Each scene shows the same named points in several views. A view is turned or mirrored, and shifted as a whole, has a little noise and may leave points out.

Scene 1
View 1
q945: [-10 -20   8  18  -5 -25   9   7  12  -4  23 -12   5   2  12   0  -1 -25
  -6   8  -8  28 -11   7]
q290: [  3 -28   1  15   2 -13  16   9   7   0   9 -20   7 -10   5  -3 -17 -15
   5  12 -24  22   0   8]
q815: [-15 -20   4 -25  -6  -3  19  13  13  29  17 -12  -2   6  19  -1 -11 -11
 -28  13   6   6 -13   8]
q932: [-14 -23   6  11  -1 -21  15   5 -14   9  17 -10   9   3   3 -11 -23 -11
 -16  12 -11  25  19  15]
q646: [  1 -20  -8   8  -3 -18  43  11  11  19  18 -20  14 -26  13 -19 -22  -4
  12   5 -30  12   8   2]
q21: [-15 -16   3   8  -6 -25  14   7  10   5  26 -12   3  -2  17  -3   1 -23
 -10   7  -6  22 -11   8]
q696: [-17 -21 -15  -9  -6 -12  -8   5  -3   6 -13 -29  -6   7  18   1  -5  -9
 -27  16 -13   7   1  12]
q842: [-10 -13   6  -6 -12 -22  59  14  22  41  43  -6  18 -16  22 -23 -19  -4
  -2   2  -6  11  -3  -1]
q206: [-16 -15 -12  -6 -21 -29  21   6   7  23   6 -24   7  -2  23 -12  -5  -3
 -21  11  -8   7   2   8]
q617: [-13 -14 -10   1  -8 -20  28   9  17  16  13 -23   4 -12  24 -13  -8  -7
  -1   4 -22   8  -3   1]
q189: [  4 -23  11 -10  -3  -4  33  17  32  21  32  -9   5 -10  13   2  -8 -19
  -2  11   0  15 -27   2]
q910: [ -7 -24 -16   7 -34 -41   0  -1   3  13 -22 -41  11  13  19  -6  -6   2
 -31  24  -8  12  10  14]
q713: [  7 -33  14  -1  17  -6  45  17  -9  15  56   9  15 -34 -11  -8 -22 -28
  12   9  -7  29   3  14]
q222: [  5 -27  -8   5 -35 -31  -2   4  30  10 -22 -43   8  14  20   9   5  -5
 -23  26  -3  11 -18   8]
q822: [  4 -28   6  -4 -12  -6  20  10  20  24  -4 -25   9  10  11  -1 -26   0
 -18  20  -7  11  -3   7]
q407: [ 13 -36  11   8 -20 -23  13   7  10  14   4 -22  17   8  -2   5 -17 -10
 -19  28   4  26  -3  15]
q573: [  7 -27  20  40  -7 -36  28   8  13  -5  40  -6  23  -8  -2  -5 -11 -27
  13  10 -11  43  -5   8]
q661: [ -4 -23   9  35  -4 -18  16   3   8   2  -3 -24  14  11   6 -12 -37   0
  -1  10 -33  28  20   5]
q766: [-18 -22  10   8  11  -7  -2   7  -7  -4  17  -7  -4   8   5   3 -13 -25
 -16  10 -10  27   1  13]
q314: [ -3 -21 -11  10  -8 -21  28   7   8  13   3 -27  12 -14  14 -15 -19  -2
   3   9 -29  12  11   5]
q710: [ -1 -15  28  22  14  -4  54  19  37  12  56   5  13 -14   9 -12 -26 -23
  27  -7 -22  29 -18  -8]
View 2
q573: [ -8 -16 -14  -1   4  -5   0 -13  17  -3 -10  38 -19 -25   5 -31  18 -24
   5  -5 -17   4   9  22]
q290: [ -1  -7 -17   8   2 -14 -10   0  31  -3   1  10 -18   0   2 -15   5  -8
 -19 -13  -2   1  10  10]
q842: [ 20 -10  -6   7   2  -4   5 -17  30  22  -8  21  20  18  -4   2 -10 -27
  12  -5 -42  -6  34   1]
q21: [-19  -3 -10  12   3  -7  -8   6  23  12   1  13 -11  -2  -6 -17  -3 -27
 -10  -2 -14 -19  27  19]
q932: [ -8   0 -10  22   1 -13 -24   4  21  -2  14   4 -21  10  17 -11  -2 -32
  -5  -9 -22   8  15  14]
q815: [  0   3 -12  29  -6 -16 -10   9  27  32  -4 -10 -10  19   5  -5 -17 -25
 -12  -8 -22 -34  36   0]
q189: [  9  -6 -19  10  -5 -12   9  -4  28  34 -19  10  -4   1  -4 -15   2 -15
  -5 -12 -15 -33  30   2]
q661: [  3 -17  -9  16   5 -19 -16   4  31 -29   2  12 -28  -5   8  -8 -10 -15
 -22  -4 -23  20  -2   2]
q696: [-19   5  -6  29   1 -16 -29  17  33   2  12 -15 -26  20   4  -8 -22 -14
 -36  -7   2 -19  28  10]
q713: [ 15   5 -31   0  -4  -8   2 -12  20  29   6  18   4   5  15 -16  40 -26
  24 -29 -14   6  10  16]
q646: [ 17  -8 -10  -1   7  -8  -5 -14  39  -2   3  17   9  17  -5   0  -2  -7
  -9 -12 -14  12  17   5]
q710: [ 21 -18 -31  -9   0 -12  27   0  24  16 -18  31  12 -21 -19  -9  23 -22
  11 -13 -37  -4   3   2]
q222: [-15 -13  10  25   2 -11 -22  -9  35  -1 -19   5 -40   6   4 -23 -38  -1
 -44   8   4 -34  40   4]
q617: [ -1  -6  -6   7   6  -8  -7  -1  37   4   2  10   4  15 -13  -2 -14 -12
 -19  -4 -14  -9  28   8]
q822: [ 11 -11  -8  27  -4 -20 -13  -3  33   8 -12  -3 -26  12  14  -8 -21 -10
 -22  -7 -17 -16  24  -9]
q407: [ -1 -10  -5  27  -3 -14 -20 -15  23   7 -13  10 -41   1  28 -25 -10 -15
 -13  -6 -10 -14  25   5]
q945: [-20  -6 -12  11   2  -9  -7   7  21   5  -3  16 -21 -12  -4 -23   2 -24
 -13  -3 -11 -17  20  20]
q314: [  6  -9  -5   7   7  -9 -15  -8  39 -10   6  11  -5  17  -1  -3 -11  -6
 -20  -8  -9  10  18   6]
q910: [-22  -8  16  31   7  -8 -39  -6  33 -17   4   2 -37  20  14 -15 -42 -13
 -37   9  -5  -9  37  11]
View 3
q314: [  1 -16 -18   5   8 -29   6  -7  15 -11  -9   0   1   3  13  -8  -3 -32
   2   8   2  -6  -9  -6]
q617: [  8 -21 -19   3  -8 -35   8  -7  10  -3  -3   1  10   9   2  -4 -16 -27
   8  15  -6  -7  -1  -9]
q710: [  1 -23 -19  54  -8 -35  -2 -13  23 -14  19  24  25  17   3   4 -28 -10
  -6  10 -34 -12  -1  48]
q222: [ 42  -2   3 -24  -5   0  28   1 -23  -3  -3 -10  -6  -9   2  -2 -22 -24
  11   5  -3   3 -17 -25]
q661: [ 17  -3 -19  27  24  -3   4  -9   9 -15 -18  -4  -1   2  10  -6  17 -31
   6  11  -2  -1 -16  12]
q696: [ 27 -12  -8 -10  -3  -8  -1   5 -12  11 -19  -6   9   0   7 -20   3 -25
  19  12  -6 -11   2 -38]
q815: [ 24 -23  -2  10 -28  -9   1   6   8  19   0  -2  31  -6   5  -6 -23 -29
  14   3 -16  -9  16 -20]
q945: [ 20 -21  -9  10  -2  -8   1  -6 -17  -4  -1  -1  15   5   8 -10 -10  -3
   4  26 -23  -8  -3  12]
q766: [ 22 -18  -8  21   1   2 -17   2 -12   7 -12   1  23   4  12 -22   7  -7
  12  20 -25 -16   7  -3]
q822: [ 27  -6  -1  14  -6  -2  10   2  11   2  -2  -1  11 -10   9  -3 -15 -36
   8  -9  -7  -3  -4 -13]
q713: [-22 -40  -6  33  -4 -19 -23  -6  23  -7  14  14  33  -3  37 -20 -15  -4
 -20   3 -26 -21  11  26]
q21: [ 16 -27 -11   6 -11 -15   2  -5 -11   2  -1  -3  19   5   7  -8 -14  -8
   6  27 -20  -8   4   5]
q573: [  3 -25  -9  22  10  -5   1 -15  -7 -22  10   2  11   0  21  -5 -11   2
 -14  26 -22  -4 -12  46]
q290: [  9 -12 -11  14  10 -16  -3  -5   0 -11  -4  10   6   4  16 -16  -4 -14
   0   6 -14 -13 -10   1]
q407: [ 23 -13   8   5   0  17   9   0  -5  -5   2  -9  10 -19  22  -8 -12 -21
  -4  -1  -9  -1  -8   1]
q189: [ 16 -21  -1  19 -24 -21   5  -1   7   2  18  14  25   1   7  -3 -39 -14
   0  -2 -27 -12   4   5]
q206: [ 14 -25 -13 -11 -14 -20  13  -4   6   7 -10 -16  13  -3   5   0 -11 -35
  10  19   3   0   4 -18]
q932: [  7 -25 -11  17   5   1  -9  -4   7   1 -15 -12  19  -6  20 -13  12 -23
   3  19  -7  -6   6   3]
q910: [ 29 -12  -5 -25   4   4  20  -2 -14  -1 -21 -26  -4 -12  10  -5   4 -34
  12  20  13   7 -10 -26]
q842: [ -5 -36 -16  19 -25 -35  12 -10  36   0  11  -4  27  -1   8  12 -31 -36
  -4  10  -7   0  11  17]
View 4
q617: [  2   5  -1  12  10 -48  -2 -21   6   3   5 -13  12  -4   1  -4  17  -7
   4 -20  -7   9   0   3]
q932: [-19  -2   3  14  23 -23  -4  14   2   8  -2 -33  29  -3  -8  -4   6   6
  -4 -13   6   3   4  11]
q696: [  6   2  14  32  21 -36 -11  11  14   1  -2  -3  28   9  12 -23   7   9
   7 -10  -2  26  20  -3]
q189: [ -1  15 -11 -15   0 -20  -8 -23  16  -8  24 -12   1  -6   4 -26  22 -14
  -4 -19  -3  -7  12   9]
q822: [  7   9 -15   0  19 -34   2  10  10  -4   9 -10  17  -3  -2 -20  12  10
  -3 -31  -4   9  27  -5]
q314: [ -4   0   0  16  12 -47  10 -13   0   5  -3 -18  10  -6 -12   6  11   9
   3 -23  -6   9   7  -2]
q222: [  8 -10  -1  -2  15 -48  -8   8  20 -18  11   3  11   4   4 -35   2  16
  19 -26   5  46  18 -26]
q842: [  4  -5 -27 -15  10 -38  -8 -28   0   8  16 -30  16 -19  -2   5  32 -22
  -9 -32  -9 -13  -5  14]
q766: [-24  19  16  18  19 -17  -8  15  14  -1   3 -22  23   9   3 -24   2   0
  -1  -2   8   1   6  16]
q713: [-29   6   1  -3  -3  11   0 -24   1  11  12 -39   1 -15 -17   3  22  -5
 -19  -4  -1 -33   8  26]
q710: [-29  39 -14 -24   0 -32  12 -33   6  -7  19 -33 -10 -10 -16  -4  19 -24
  -8 -21  -1 -35 -16  26]
q945: [-25   8  11  -2  12 -28  -8  -3  15 -10  10 -22  10   3  -3 -23   3  -5
   9  -7  11  10  -8   6]
q407: [-12  -9  -8 -12  16 -16  -3  16  11  -9  11 -21  12  -5 -11 -23   4  17
   2 -23   8  16  22  -9]
q573: [-48   5   3 -22   6 -24   8 -10   7 -11  10 -40  -7  -7 -27  -6   0   0
   5 -12  17  -3 -18   5]
q290: [-19  14   9  12   8 -30  10  -7   8  -3   2 -19   2   0 -13  -9   5  10
   2 -12   1   3   9   2]
q206: [  8 -15  -4  11  18 -43 -15  -5   8   4   4 -14  27  -5   7  -9  17  -3
   6 -21  -3  21   4  -3]
q646: [ -5   3  -6  10   5 -43  12 -27  -2   8   1 -22   3 -12 -16  13  19   2
  -3 -23 -10  -4   3   4]
q910: [  4 -25   4  15  28 -51  -9  20  10  -3  -4 -11  31   2   1 -14  -1  20
  16 -24   6  47  10 -21]
q661: [-24  18  -2  10  27 -51  21  17   0  -2  -8 -28  14   0 -22   1  -5  16
   2 -26   6   6   2  -1]

Which points are out of place in each view (at most two, in the order of its rows)? Write - if all are in place.
view 1: q910
view 2: -
view 3: q206
view 4: q573
